Points on a hilly landscape, in no order, each with its height.
A climber steps from a point to the highest of its 2 nearest points, and stops where none of them is higher. Distance is the straight distance between rows; heights are no part of it.
Q_999: [125 160 193 134 115 136 148 168 120 161 121 104  78  69 120 116 107 155
 162 184 116 127 116 143 130 127]  height 4.83
Q_492: [151 126 148  97 108 150  89 145 117  82 137 134 166 161  97 138 123  88
 154  93  95 178 155 136 116  94]  height 7.53
Q_327: [151 176 250  89 118 121  76 154 167  74 143 121 131  65 126 115 121 148
 159 164 105 146 154 176 113 150]  height 7.40
Q_138: [180 140 161 131 111 139  80 109 141  93 132  99 173 172 150 111 203 143
 158 106 112 154 132 150  85 135]  height 6.27
Q_754: [136 121 111 145 138 131 119 134 124 105 108 110 145 163 122 131 137 129
  84  88 176 136 121 148 147 122]  height 5.43
Q_684: [107 126 134 110 115 103 128  89 117 194 157 141 124  76 126 123 180 168
 149 167 104 100 115  78  91 158]  height 7.44
Q_230: [105 129 100 145 135 116 152  82 140 145 159 135 107 111 130 119 154 158
 122 154 117  95 109 100 129 159]  height 5.30
Q_45: [118 126 146 122 104 121 125 133  97 206 137 135 112  91 103 123 167 146
 173 145  98 110 112  83 101 131]  height 7.78
Q_384: [155 172 166 151 125 108 141 141 157  77 144 105 106 103 155 132 104 169
 147 169 130 139 136 159 151 135]  height 5.12
Q_376: [ 91  95 105 125  81 145 118 124  93 194  98 126 127 124  87 125 117 120
 132 133 109 147 134  85 121 103]  height 5.72
Q_938: [183 131 124 133 136 136 127  99 139  79 132 125 172 152 151 150 148 153
 124 101 120 143 122 166 106 135]  height 2.17
Q_893: [111 142 118 126 149 121 161 142 129  68 122 129 124 134 166 143  77 130
 102 151 160 114 129 127 168 124]  height 4.46
Q_97: [ 93 120  69 162 141 136 134  93 113 218 143 129  98 155 115  98 165  89
 151  82 110 101 134  95 128 156]  height 5.35
Q_924: [159 152 182 108 144 135 129 128 147  96 153 116 133 133 139 129 178 152
 170 121  96 117 105 133  86 149]  height 2.80
Q_241: [110 131 143 131 113 113 135 127 116  94 108 140 123 102 123 133  77 144
  67 180 167 130 104 115 148 141]  height 4.25
Q_158: [128 115 134 116 134 129  98 111 157  59 105 137 165 125 147 141 111 152
  74 121 152 162 129 163 136 128]  height 4.99
Q_351: [106 127 162  97 106 137 155 189 103 176 103 134  90  70  95 140  59 125
 169 164  96 121 128 123 127 109]  height 4.49
Q_885: [125 114  97 150 147 142 160 162 140 122  99  85  60 166 116 122  53  96
 120 119 161 124 140 168 173 108]  height 5.80
Q_799: [ 93 118 133 159 118 115 138 108 103 220 138 139 106  73 102  95 168 119
 124 154 154 110 105  95 126 161]  height 6.05
Q_717: [ 85 115  60 141 151 108 170 126 132 126 146 168  85 141 130 149  57 111
 106 152 132  87 118 122 163 146]  height 5.44
Q_898: [151 124 207 114 107 125  79 139 163  75 135 114 184 115 155 115 171 143
 153 140 142 138 146 166 103 131]  height 6.81
Q_425: [107 108  82 133 151 130 159 111 114 170 148 155 124 140 115 135 137  97
 131 114 101 113 117  87 127 133]  height 5.60
Q_674: [196 113  60 138 145 120 133 113 115  86 119 112 117 206 134 127 146 131
  86  79 166 131 142 142 136 110]  height 7.76
Q_432: [140  89  34 141 133 144 135 115 106 167  96 113 113 203 135 118 123  76
 130  53 143 123 147 127 144 102]  height 4.34
Q_715: [101 118 122 114 141 122 107  92 124 182 128 180 187  83 136 118 180 122
 105 127 126 108 104  67 104 155]  height 4.88
Q_780: [131 123  75 127 125 146 141 108 113 138 153 116 113 171 113 130 139 133
 153 106  79 133 124 130 114 131]  height 4.75
Q_859: [145 152 150 105 123 135 117 152 146  56 162 134  99 120 104 128  75 111
 141 135  95 172 182 180 156 119]  height 0.62
Q_392: [130 127  76 153 141 128 114  88 119 175 125 103 142 189 134 109 191 107
 116  86 152 120 123 105 121 137]  height 7.14
Q_549: [132 139 102 114 144 135 140 143 123  50 138 161 120 155 132 165  50 116
 110 122 119 149 117 162 151 130]  height 6.11
Q_266: [125 117 140 119 135 141 170 174 128 119 143 120  77 117  87 143  55  99
 171 146  77 121 136 140 136 106]  height 7.24
Q_273: [125 129 172 118  97 118 109 141 117 152 139 118 123 106 109 135 173 161
 190 138 100 125 127 114  86 123]  height 8.08
Q_705: [146 102 120 122 137 114 124  76 157  79 127 148 187 137 162 141 141 161
 111 116 119 114 107 105 120 157]  height 3.42
Q_77: [ 97 115 102 154 110 126 158 116 112 178 117 124  76  96 102 111 105 139
  75 163 156 125 117 117 158 141]  height 3.79
Q_479: [167 120 139 155 119 137 113 142 114 109 130  93 143 178 123 124 169 108
 163  87 151 147 127 158 113 116]  height 4.96
Q_861: [154 134 229 115 109 125  72 131 181  95 126 103 162 118 158 117 187 163
 170 141 125 130 124 154  73 145]  height 6.69
Q_190: [111 115 127 116  94 135 112 124 125 131 127 113 152 117 111 134 154 146
 142 125 119 153 143 121 120 104]  height 6.78
Q_714: [115 110 167 117  90 141 145 169  85 182 108 129  87  79  84 114  89 125
 154 174 116 132 112 128 123 110]  height 4.42
Q_610: [105 145 123 143 131 123 192 138 120 164 145 143  65  88 102 129  67 133
 118 204 113  94  99 120 138 150]  height 3.84
Q_569: [163 164 177 107 154 130 134 126 162  67 163 120 124 123 142 145 142 157
 176 134  86 106 122 152  99 143]  height 2.68
Q_106: [139 178 191 134 132 107 141 160 140 106 132 126 119  74 153 142  82 168
 158 187 118 118 132 147 142 129]  height 4.98
Q_511: [178 138  79 136 139 125 136  86  99 122 146 111 151 201 138 146 170 110
 168  91 123 125 130 124 100 124]  height 4.37
Q_517: [182 136 133 122 132 135 111 136 128  33 146 117 120 155 144 112 125 105
 118 107 137 161 178 184 151 105]  height 8.10
Q_183: [207 126 109 117 119 142  91 117 104  51 123 129 174 206 141 127 153  89
 105  88 147 177 174 166 102  91]  height 3.21
Q_394: [133 122 142 137 141 129 107  82 164 113 124 128 166 119 170 111 173 172
 121 124 112 111 104 116 115 162]  height 3.22
Q_165: [128  79  65 185 129 130 154 118 127 188 109 101  76 177 105 105 125  82
 136  85 116 118 132 102 137 111]  height 3.97
Q_547: [125 123 123 167 123 132 147 138 126 129 129  85  76 160 104 114 122 122
 140 112 146 128 120 148 137 124]  height 6.45
Q_264: [165 148 198  98 122 138  79 139 152  47 155 122 151 121 136 116 141 123
 164 118 110 160 185 181 126 121]  height 7.77
Q_305: [134 148 169  91 112 123 126 156 131 129 156 122 100  96  99 158 110 146
 193 133  85 122 142 142 104 113]  height 8.53
Q_457: [100 121 121 151 138 142 153 162 117 155 104 127 110 102 134 124  88 117
 119 132 148 123 122 141 162 121]  height 8.24
Q_724: [ 88 106 115 120 120 142 118 133  98 217 117 162 161 106 103 124 160  96
 110 120 127 129 116  81 114 117]  height 5.37
Q_200: [149 120 126 151 113 128 101 154 127 110 113  93 142 184 123 119 155 119
 130  82 185 128 138 169 137 114]  height 5.15
Q_755: [122 118 158 138 131 141 113 132 143 120 113 145 180  92 161 126 155 161
  93 147 137 131 111 137 133 123]  height 4.60
Q_248: [115 131 105 160 118 121  70  88 139 207 123 130 183 153 143  99 221 132
 110 119 147 140 113  89 103 140]  height 3.87
Q_764: [181 116  49 152 143 106 128  80 104 117 130 134 148 207 159 126 164 121
  95  80 154 116 133 108 130 119]  height 7.26
Q_676: [119 119  85 138 128 110 132  56 139 140 161 143 140 133 124 127 170 140
 101 134  96 104 110  80 112 161]  height 5.55
Q_762: [109 120  57 154 154 107 172 107 143 147 163 136  69 151 119 129  95 126
 125 137 133  82 122 133 151 157]  height 5.74
Q_815: [129 137  73 146 119 135 110  99 109 185 120 105 150 205 118 116 173 111
 160  82 114 141 131 102 108 124]  height 6.74
Q_758: [ 89  93 106 133  85 150 133 136 103 170  97 123  90 131  89 123  91 121
 125 138 113 135 129 113 142 104]  height 5.95
Q_110: [130 130 148 124 130 126 110  94 138 137 137 123 178 138 139 121 191 146
 140 126 111 106 101 101  95 156]  height 3.07
Q_997: [146 130 154  82 136 121 127 111 151 105 146 162 181 101 133 174 133 163
 138 126  77 116 118 109  82 142]  height 4.57
Q_43: [136 184 200 122 123 122  96 152 153  51 132 120 125  92 158 111  73 129
 122 167 146 150 176 172 168 128]  height 5.49
Q_40: [102 125 147 154 116 121 131 122 110 183 120 127 120  94  97 123 150 139
 126 146 157 119 109 115 130 144]  height 6.22
Q_934: [130 146 200  64 113 119 122 149 108 140 117 154 134  45 102 149 123 167
 116 175 114 120 103 104  84 127]  height 4.59
Q_467: [132 130 161  82 132 122 135 114 147 107 149 150 146  87 114 160 123 175
 121 158  73 116 108  97  92 134]  height 4.73
Q_712: [143 112 199 103  98 130  77 143 153 121 118 126 205 107 133 130 180 144
 117 146 110 151 126 115  81 107]  height 8.11
Q_932: [109 142 114 166 166 123 170 127 125 178 150 136  98 106 147 116 132 127
 154 127 135  93 111 126 149 151]  height 4.22
Q_678: [158 112 210 110 113 113 107 121 165 130 125 140 186  71 145 143 177 173
 134 152 105 126 109 109  74 130]  height 8.29
Q_214: [124 125 102 136 141 145 142 131 113 185 140 115 105 149 121 133 167 124
 186 102  83 118 122 124 110 126]  height 4.48
Q_743: [101 116 135 124 131 120 158 142 110 177 140 138 100  94 109 138 123 130
 167 144 106  92 116  94 125 126]  height 7.54
Q_900: [116 126 123 124 162 113 159 125 126  85 121 149 147 117 173 137 118 137
 106 155 152 110 119 118 152 130]  height 4.78
Q_661: [120  97  83 139 137 140 152 164 119 121  83  95  64 173 137 121  76 108
  95  99 172 120 141 147 173 103]  height 5.51
Q_78: [ 86 130  79 153 129 121 111  77 121 223 165 141 105 121 124  87 192  92
 134 104 125 111 134  67 132 164]  height 5.62
Q_476: [106 133 111 123 141 130 114 116 119 249 139 130 118 126 113 110 206 103
 168 106  85 123 118  69  85 142]  height 3.66
Q_777: [116 117 151 142 142 107 113  93 133 170 123 165 177  71 160 105 176 146
 105 147 134  95  95  88 117 167]  height 4.67
Q_334: [ 85 102 111 144 129 139 188 145 124 190 106 113  63 101 110 107  48  85
 134 159 131 108 125 121 154 120]  height 6.59
Q_899: [134 109  63 140 145 133 168 126 132 115 141 121  88 189 113 127  99 104
 114 109 127 115 129 135 139 118]  height 6.20
Q_597: [123  76 100 165 116 133 146 141 117 180  99 103  95 172 108 116 119  87
 177  94 114 120 139 116 140 100]  height 3.83
Q_411: [136 146 147 118 140 139 157 168 128  85 146 129 107 141 107 152  63 104
 164 123  96 122 134 152 139 119]  height 7.05
Q_484: [ 82 119 140 142 112 135 153 143 101 233 112 133  81  64  95 106 107 123
 151 150 128 102  99 131 129 144]  height 4.93
Q_978: [134 130 117 115 150 145 156 166 122  61 139 143 107 168 119 153  47  94
 140 117 107 136 141 163 148 115]  height 6.70
Q_330: [115 127 112 150 118 119 145 136 130 104 112 129  78 120 108 135  62 143
  66 161 174 134 115 126 175 135]  height 4.08
Q_797: [ 93 135 144  94 114 140 165 165 102 133 119 140  82  84  93 149  42 117
 125 186 109 128 125 111 134 117]  height 4.61
Q_735: [139 114 133 116 115 116 142  88 149 102 156 142 139 101 129 142 125 167
 102 161  89 130 106  94 102 140]  height 4.89
Q_265: [122 119  96 158 152 145 156 141 120 178 123 125  87 132 121 114 127 122
 169  98 109  98 115 145 140 138]  height 4.35
Q_232: [103  99  73 129 104 145 109 127 108 170  91 117 144 185 107 130 132  93
 124  92 115 159 137  95 133  86]  height 4.97
Q_132: [174 167 169 118 149 138 127 121 149  50 144 116 140 131 157 127 130 145
 152 124 106 132 138 190 122 147]  height 2.50
Q_379: [111 138 164  97  99 116 130 128 107  98 115 156 141  72 121 142  70 151
 102 191 143 139 111 111 132 136]  height 4.38
Q_456: [180 146 171 110 132 135  88 130 144  33 152 136 142 136 152  99 134  98
 142 106 122 161 202 195 141 128]  height 7.57
Q_388: [129 141 208  64 127 126 115 166 138 106 123 144 151  49 119 153 112 154
 125 169 118 133 137 134 104 100]  height 4.51
Q_276: [132 122 107 150 130 121  86  79 147 163 114 132 209 162 149 117 199 139
  93  96 137 129 110 102 109 150]  height 3.69
Q_116: [181 128 103 151 144 120 141 136 142  55 145 103 100 161 149 130 121 139
 112 108 156 143 161 168 157 105]  height 8.82
Q_123: [102 159 155 141 121 126 167 150  97 222 110 131  86  52 112 112  87 119
 142 180 137 101 103 133 139 140]  height 4.82
Q_801: [141 144 184 106 132 132 108 117 141 143 140 111 163 122 136 136 207 159
 160 121 102 115  94 106  72 144]  height 2.94
Q_575: [120 128 125 161  97 131  72 130 130 212 121 107 179 152 134 106 218 136
 145 130 140 151 115  97  98 118]  height 4.05
Q_32: [206 126 100 125 114 124  92  90 103  71 114 113 205 205 177 126 176 113
 118  92 151 154 159 139  97 101]  height 3.55
Q_778: [142 144  72 115 161 124 147 132 117  56 122 137 115 175 175 151  70 132
  89 107 161 106 131 169 160 138]  height 2.62
Q_634: [127 101  67 130 113 157 114 130 105 142  88 108 146 203 128 121 136  93
 126  68 131 141 145 119 136  91]  height 4.64
Q_682: [117 110  43 135 155 124 153  89 126 162 149 142 119 180 125 136 138  99
 113 102 112 119 133  89 128 129]  height 5.86
Q_197: [102 113 104 157 140 126 138 131 122 166 109 132 113 119 140 111 148 120
  76 122 188 113 117 117 158 124]  height 7.79
Q_8: [108 155 168 138 121 118 158 153 105 198 114 135 109  39 136 117 120 145
 125 209 161 115 103 130 130 145]  height 4.69
Q_877: [121 113 104 166 129 130 138 122 134 160 134  90  98 154 101 114 163 122
 139 107 148 142 117 131 118 144]  height 6.61
Q_791: [169 127  37 140 126 115 121  89  99 141 117 114 147 231 142 133 153  97
 115  80 144 140 154  96 122  99]  height 6.83
Q_839: [177 149 138 142 151 137 134 112 142  68 135 121 144 143 160 135 134 154
 141 111 125 125 117 176 129 143]  height 2.33
Q_596: [120 113 181 115 105 152 116 187 115 151 120 116 135  99  99 121 140 123
 152 139 113 148 131 132 115  87]  height 4.39
Q_532: [ 89 104  96 149 110 144 128 123 108 229 114 125  88 130 111  96 151 105
 165 108 113 109 124 108 128 139]  height 5.16
Q_144: [114 130 179 130 119 151 111 171 122 131 105 142 166  81 135 118 147 148
 108 166 149 139 109 156 130 112]  height 4.52
Q_728: [ 92  93  56 141 157 120 168 114 131 171 115 126  65 155 114 112  99  77
 103 104 142  92 130 117 161 127]  height 6.98
Q_627: [119 102  65 108 128 116 111 127 128  93 100 135 114 167 145 139 111 146
  50 103 177 136 132 111 157 120]  height 4.29
Q_935: [157 107 130 125 117 126 108 129 122  54 127 126 156 168 146 126 133 117
 118 112 158 154 159 141 142  99]  height 7.50
Q_237: [113 146 191 140 131 139 139 180 112 165 131 105  93  92 123 115 139 147
 184 157 125 111 110 135 120 128]  height 4.76
Q_811: [ 97 166 117 131 158 126 169 149 133 115 125 132  99 104 149 140  57 129
 110 175 138 101 112 128 167 134]  height 4.13
Q_996: [112 139 121 104 128 117 123 122 120 227 138 127 137 131  92 135 177 107
 172 104  82 122 118  61  71 128]  height 3.81
Q_869: [ 97 109  74 158 150 129 142 109 120 182 133 145 110 128 127 102 152  99
  80 102 173 105 124 105 164 141]  height 7.52
Q_716: [102 122 110 161 141 134 186 151 137 150 114 109  52 120 106 127  43 105
 123 158 127 110 118 144 166 126]  height 6.46
Q_128: [113 144  60 134 157 120 147 142 126  82 103 149  88 164 161 142  43 140
  74 123 160 110 128 145 178 136]  height 3.33
Q_683: [ 91 156 167 149 141 128 148 158 126 163 103 131 136  61 150 122 113 143
 107 174 176 111  98 137 146 138]  height 4.58
Q_115: [162 142 132 119 140 143 142 126 131  91 165 101 118 172 109 135 139 127
 180 106  88 144 145 169 101 120]  height 5.47
Q_904: [110 170 133 137 147 121 184 150 146 119 156 124  80 102 115 143  61 127
 129 198 109 101 114 134 148 136]  height 3.95
Q_89: [ 79 106 108 152 127 138 148 130 110 233 110 136  74  86 110  92 126 100
 156 120 110 101 114 115 140 154]  height 5.03
Q_582: [107 111  42 124 152 113 141  90 129 129 138 152 131 155 138 145 138 118
  86 105 148 123 134  98 137 129]  height 6.26
Q_22: [124 153  55 133 128 128 116  77 117 203 142 120 152 189 123 121 169 112
 143  91  88 138 130  77 107 134]  height 6.37
Q_187: [158 165 195 101 138 120  88 128 170   4 129 147 140 107 165 113  76 112
 106 157 131 158 174 166 163 147]  height 5.69
Q_201: [ 84 105  76 120 126 117 151 139  99 111 130 166 103 147 117 157  63 113
 110 136 129 118 115 107 154 133]  height 5.11
Q_485: [102 103  58 124 144 116 141 141 117 107 101 153  79 155 142 139  72 137
  54 106 161 118 127 118 170 127]  height 3.86
Q_851: [142 153 154 129 144 138 150 157 127  75 140 108 112 137 125 133 108 118
 165 126 127 118 130 162 138 123]  height 6.80
Q_761: [178 135 122 136 122 133 117 117 100 102 135 107 162 204 126 130 155 102
 154  84 131 145 131 144 110 111]  height 4.72
Q_931: [ 95 115 128 161 129 132 128 163 127 149  97 116 126 109 135 113 128 138
  90 142 193 126 114 143 163 119]  height 8.01
Q_353: [152 148 186  98 141 139 108 134 162  22 132 145 158 101 151 120 103 127
 104 147 117 161 158 158 139 126]  height 5.87
Q_408: [ 93 132 141 131 126 144 155 176 121 152 103 116 101 104 131 135  67 114
 152 139 140 127 131 160 158 103]  height 8.42
Q_530: [118 115  87 158 132 145 124 119 129 175 112  90 101 167 107 107 166 121
 105  86 150 133 120 119 135 122]  height 6.79
Q_317: [103 118 152 140  99 142  88 154 115 207 106 112 160 132 109 107 192 125
 144 134 140 147 113  99  98 106]  height 4.20
Q_153: [102 159 180 117 130 135 144 182 128 133 119 110 124  96 122 149  76 124
 169 147 142 123 124 162 140 121]  height 8.23
Q_646: [101  96  87 139  96 149 126 135 112 137 100 113  92 159 102 119  82 121
 124 103 125 135 133 126 158 106]  height 6.19
Q_599: [142 140 198 121 138 111 131 129 155 128 127 147 162  68 150 142 151 165
 141 155 121 104 100 114  98 143]  height 8.44
Q_652: [108 139 167 140 119 122 125 138 113 158 126 133 142  95 107 123 153 155
 142 135 145 118  88 132 117 151]  height 6.34
Q_551: [106 130  88 160 142 109 152  92 142 125 156 125  89 123 129 119 120 151
 101 141 142  98 114 123 146 164]  height 5.46
Q_655: [201 135 164  89 127 142 102 111 128  55 143 127 191 152 153 132 160 101
 164  95 127 146 167 186  86 118]  height 2.54
Q_792: [163 167 226  89 130 124  92 144 174  64 160 122 128  87 140 119 138 142
 176 143 101 160 174 185 107 141]  height 7.51
Q_496: [ 87 119 109 131 158 113 147 115 117 126 126 167 142  97 151 137 119 119
  95 146 160 109 103  88 144 145]  height 5.04
Q_465: [114 121 148  92 109 132 106 132 105 162 115 159 181  91 116 139 152 141
 117 144 103 126 111  83  95 116]  height 4.87
Q_28: [107 111 122 159 140 102 120  79 138 159 128 162 159  86 169 106 172 138
  85 135 160 100 117  88 143 164]  height 4.53
Q_498: [147 107 175 128 105 107  73 128 160  71 117 128 199 141 164 124 156 138
 123 129 165 138 151 157 125 113]  height 6.99
Q_982: [128 119 140 107 100 151 101 152 107  90 120 126 138 149  98 133 106 108
 141 107 114 170 148 145 138 106]  height 7.13
Q_204: [103 111  85 149 118 120 147 125 119 134 115 127  67 124  99 118  93 131
  62 151 164 133 117 107 168 131]  height 3.93
Q_577: [173 131  98 134 142 113 129  81 112 108 136 129 180 177 161 131 179 126
 153  94 124 116 118 112  98 139]  height 4.09
Q_522: [123 149 149 155 133 140 150 149 134 120 138 107  97 125 113 123 122 133
 153 129 130 125 112 151 140 139]  height 6.62
Q_897: [200 116 113 132 129 114 110  61 134  82 119 121 216 186 175 137 175 127
 121 100 133 140 129 113  87 137]  height 3.82
Q_462: [110 130  80 151 150 131 177 154 144 119 117 112  53 149 124 138  34 106
 101 142 140 103 131 148 183 119]  height 6.18
Q_748: [120  98  38 124 135 116 116 125 118 137  92 131 101 192 124 130 121 117
  51  70 174 124 136 114 152 119]  height 4.71
Q_100: [161 136 194 128 110 135  67 127 164 114 133 106 177 156 147 120 218 148
 169 116 120 152 117 147  65 141]  height 6.51
Q_46: [145  93  66 134 134 133 130 149 118 126  81 100  90 191 127 126 118 115
  79  68 177 129 141 140 156  93]  height 5.10
Q_240: [107 116 167 134  96 156 118 175 110 202 113 117 134  89  95 115 160 129
 148 144 133 146 108 131 109 104]  height 4.31
Q_846: [ 78 104  93 125 142 117 152 130  99 157 123 175 121 101 119 127 107 102
  96 147 150 117 110  74 150 131]  height 5.24
Q_939: [168 158 103 106 150 123 125 136 133  20 113 128 110 174 170 144  64 129
  81 111 170 126 150 187 170 131]  height 1.93
Q_822: [133 137 189 106 101 136  81 152 131  94 142 113 135 123 111 115 154 125
 177 126 114 166 175 166 119 108]  height 8.09
Q_81: [110 127 179  71 116 118 121 153 109 172 123 153 153  67 104 144 160 150
 136 151 109 110 110  86  84 115]  height 4.70
Q_631: [153 153 145 135 125 144 125 163 129  61 142 113  84 138 123 116  64 104
 151 123 115 155 178 194 171 113]  height 0.73
Q_823: [124 136 182 122 123 159 107 176 130 128 119 111 146  96 130 113 156 143
 136 143 129 141 125 158 125 107]  height 4.45
Q_403: [170 146 156 119 119 135  95 115 138  88 158  92 125 157 125 123 182 133
 182 101  97 165 153 170  99 127]  height 5.88
Q_645: [ 95 121  88 122  97 144 115 113 100 173 117 128 142 165 106 127 138 106
 129 113  97 145 125  68 127 112]  height 5.34
Q_49: [125 156 193  73 139 119 116 158 154  72 127 147 166  67 152 163  87 143
 134 161 121 136 143 140 127 122]  height 4.41
Q_626: [117 152  75 135 133 122 115  80 118 202 152 147 153 147 112 125 172 105
 125 118  81 127 121  47 107 144]  height 6.02
Q_369: [112 113 131 127 122 142 116 113 141  99 109 141 172 114 146 138 146 162
  68 139 147 148 113 122 131 127]  height 4.74
Q_122: [113 137 163  92 116 121 143 134 102 133 127 164 136  64 110 147  88 152
 111 178 115 119  97  99 117 136]  height 4.47
Q_828: [176 105 149 131 124 112 109  68 160  78 109 124 208 159 180 128 160 148
 121 101 131 114 112 129  94 153]  height 3.63
Q_186: [134 129 153 100  98 130 102 108 147  90 144 124 155 110 117 140 141 153
 128 138 100 160 145 137 112 122]  height 6.44
Q_906: [187 119 180 122 116 111  76  97 171  23 118 134 186 138 175 122 124 124
 119 109 151 156 169 184 122 150]  height 3.25
Q_194: [149 160 200 102 142 119 130 148 150 144 141 136 130  68 133 146 147 177
 160 149  97 104 103 128  93 138]  height 8.57
Q_808: [129 142 140  82 140 117 135 128 134 138 142 137 154 123 111 171 151 144
 161 105  83 113 113 103  90 128]  height 4.32
Q_284: [ 81 136 122 119 150 119 155 114 106 194 141 176 112  44 141 110 120 111
 108 171 136  92 120  93 139 156]  height 4.68
Q_852: [104 121 106 161 123 121 183 122 121 192 143 124  63  91  89 115  95 128
 111 172 128 119 103 118 145 148]  height 3.75
Q_51: [ 80 145 123 121 164 113 162 119 121 142 130 176 131  65 157 131 103 132
  98 178 143  97 106  94 151 161]  height 4.86
Q_776: [124 151 156 147 142 126 144 130 143 123 141 120 130 106 126 136 127 158
 136 142 142 113  92 148 128 152]  height 6.49
Q_488: [145 121 167  95 122 138  98 123 154  39 132 138 165 109 141 140 131 136
 115 132 101 173 163 137 135 113]  height 6.12
Q_557: [141 130  98 120 119 156 136 118 124 109 148  95 101 176 105 130 124 132
 155 103  91 144 140 159 131 121]  height 5.08
Q_605: [111 136 173 133 138 109 134 119 120 167 118 170 152  45 148 112 148 152
 110 165 144  91  93  92 126 165]  height 4.55
Q_957: [ 88 123 107 114 118 126 157 158 109 107 118 158  84 107 115 160  27 121
 116 170 130 141 117 118 156 122]  height 4.79
Q_543: [122 139 152 128 123 128 118 141 139  75 113 142 158 109 138 153  91 147
 109 136 149 148 127 162 151 128]  height 5.22
Q_949: [ 90 109  86 138 144 123 147 108 106 191 145 170 112 103 111 120 127  88
 113 132 117 111 121  74 132 146]  height 5.42
Q_956: [119 102  95 122  98 154 115 147 101  95 109 124 118 172 109 132  86 114
 131  92 125 160 156 146 154  93]  height 6.65
Q_143: [149 174 165 148 129 112 123 145 154  47 133 110 115 116 160 124  81 138
 118 153 139 139 156 168 171 131]  height 5.31
Q_142: [119 109 136 134 128 129 166 160 117 159 133 123  90 116  95 136 109 110
 171 141  93 117 130 116 124 110]  height 7.39
Q_298: [105 120 120 121 119 117 146  82 136 144 150 144 131  77 119 136 131 170
 106 169 120 124 112 105 113 141]  height 5.07
Q_30: [ 81  94  48 157 162 124 144 110 127 203 121 147  75 133 113 105 116  76
  73  90 158 107 135 101 159 143]  height 7.25
Q_75: [122 107 148 124  99 134  82 130 147 125 105 122 220 138 137 126 182 135
  95 133 142 151 120 110  98  99]  height 7.85
Q_595: [143 166 209  99 141 126 122 148 171  84 137 129 168  77 162 146 123 149
 152 151 126 122 139 177 108 124]  height 4.30
Q_445: [123 132  85 143 132 102 120  62 136 181 161 164 141 114 116 124 173 130
 115 128  92 126 112  61 102 165]  height 5.75
Q_345: [193 118  81 155 141 115 138 119 128  92 132 100 105 179 147 127 147 134
 109  79 173 129 145 172 149 121]  height 8.22
Q_521: [135 132 124 120 134 125 134 117 143  63 149 152 146 132 136 163  87 143
 110 131 112 140 117 142 129 144]  height 5.53
Q_275: [130 146 129  96 123 114 111 112 119 173 140 123 156 139  97 148 167 139
 173 110  85 124 119  77  76 125]  height 4.06
Q_654: [128 158 201 110 135 150 127 193 137 118 131  99 106 100 115 132 105 122
 181 132 120 140 146 180 132 110]  height 8.07
Q_880: [144 176 210 126 114 120 122 166 136 122 131 116 113  60 126 132 110 163
 150 182 121 141 123 158 124 135]  height 4.90
Q_831: [127  92  31 140 157 124 168 115 124 138 125 121  74 192 118 126 105  92
  96  83 149 100 131 119 152 116]  height 6.60
Q_367: [144 127 129 108  98 135  88 132 117 113 130 122 191 173 109 147 149 112
 132 110 101 180 140 101 106  94]  height 6.97
Q_218: [197 134 129  95 122 137 100 117 109  49 141 126 183 186 144 139 147  84
 140  91 130 165 174 170  99 103]  height 2.89
Q_953: [ 90  83  71 164 145 127 185 132 128 192 106 130  46 124 110 109  66  74
 104 127 145  95 127 115 164 134]  height 6.77
Q_567: [132 130 116 120 109 139  84 128 126 135 113 128 197 169 117 138 157 120
  98 115 124 172 121 100 114 103]  height 7.41
Q_343: [144 138 198 102 102 115  97 153 134 120 153 120 134 103 104 141 156 147
 190 129 105 147 153 142 100 110]  height 8.31
Q_447: [122 111  78 132 133 117 131  95 133 132 129 134 151 142 137 146 155 138
 113 115 148 134 129 116 133 121]  height 6.68
Q_133: [101 127 110 153 128 121 120 103 115 215 143 144 120 102 123  86 192 114
 129 120 131 102 118  82 127 159]  height 5.84
Q_844: [152 147 102 117 146 131 136 142 145  28 136 119  79 177 145 134  53 119
  93 124 143 145 168 180 172 113]  height 1.38
Q_559: [134 130  99 132 124 136 131 139 133  56 125 103  69 169 123 122  61 127
  99 128 143 131 157 164 174 111]  height 1.05
Q_814: [103 116 107 131 104 123 110  95 132 155 131 113 145 134 119 129 177 159
 136 121 128 149 133 107 122 124]  height 7.12
Q_514: [142 161 202  82 130 111 131 175 148 149 149 124  97  75 113 161 134 173
 192 140  99 111 135 137  85 121]  height 8.72
Q_700: [161  97  52 166 125 137 141 116 111 171 108  92  94 213 119 110 143  92
 141  62 131 126 134 128 131 116]  height 4.14
Q_653: [116 122 100 157 159 107 116  82 150 155 138 146 143 107 171 106 179 149
  98 108 160  94 112 114 141 174]  height 4.36
Q_914: [ 95 125 134 103 125 131  98 118 115 198 121 156 196 102 115 128 187 122
 122 134 112 119 108  61  90 135]  height 5.09
Q_333: [127 160 160 100 137 140 134 154 153  72 149 127 108  89 126 145  74 138
 131 165 104 158 157 171 151 110]  height 0.50
Q_649: [132 135 117 135 118 143 140 151 132  81 137 102  70 153 114 113  73 127
 134 125 113 135 163 179 167 115]  height 0.86
Q_303: [203 108 161 123 116 116  94  75 164  41 112 128 200 161 184 122 140 131
 123 101 142 136 138 171 100 148]  height 3.43
Q_211: [151 108 154 141 107 115 102 143 130  76 126 121 171 142 137 128 154 130
 134 122 170 150 153 141 132  99]  height 7.21
Q_602: [139 122  95 139 144 135 147 134 125  94 120 124 113 169 119 143 107 118
  96  99 158 136 117 138 149 127]  height 5.76

Call two points neighbours if one is among the 2 nearest of the other. Go from one point of each pair to the other, from neighbour to neighbour, staying as high as possible. Name the lowest point that can't be avoided.
Q_762 / Q_343 => Q_230
Q_116 / Q_264 => Q_456
Q_492 / Q_116 => Q_367
Q_264 / Q_392 => Q_547
Q_343 / Q_408 => Q_851

Where does a climber stop that starts at each point below?
Q_276 => Q_411
Q_999 => Q_814
Q_904 => Q_814
Q_634 => Q_492
Q_284 => Q_814
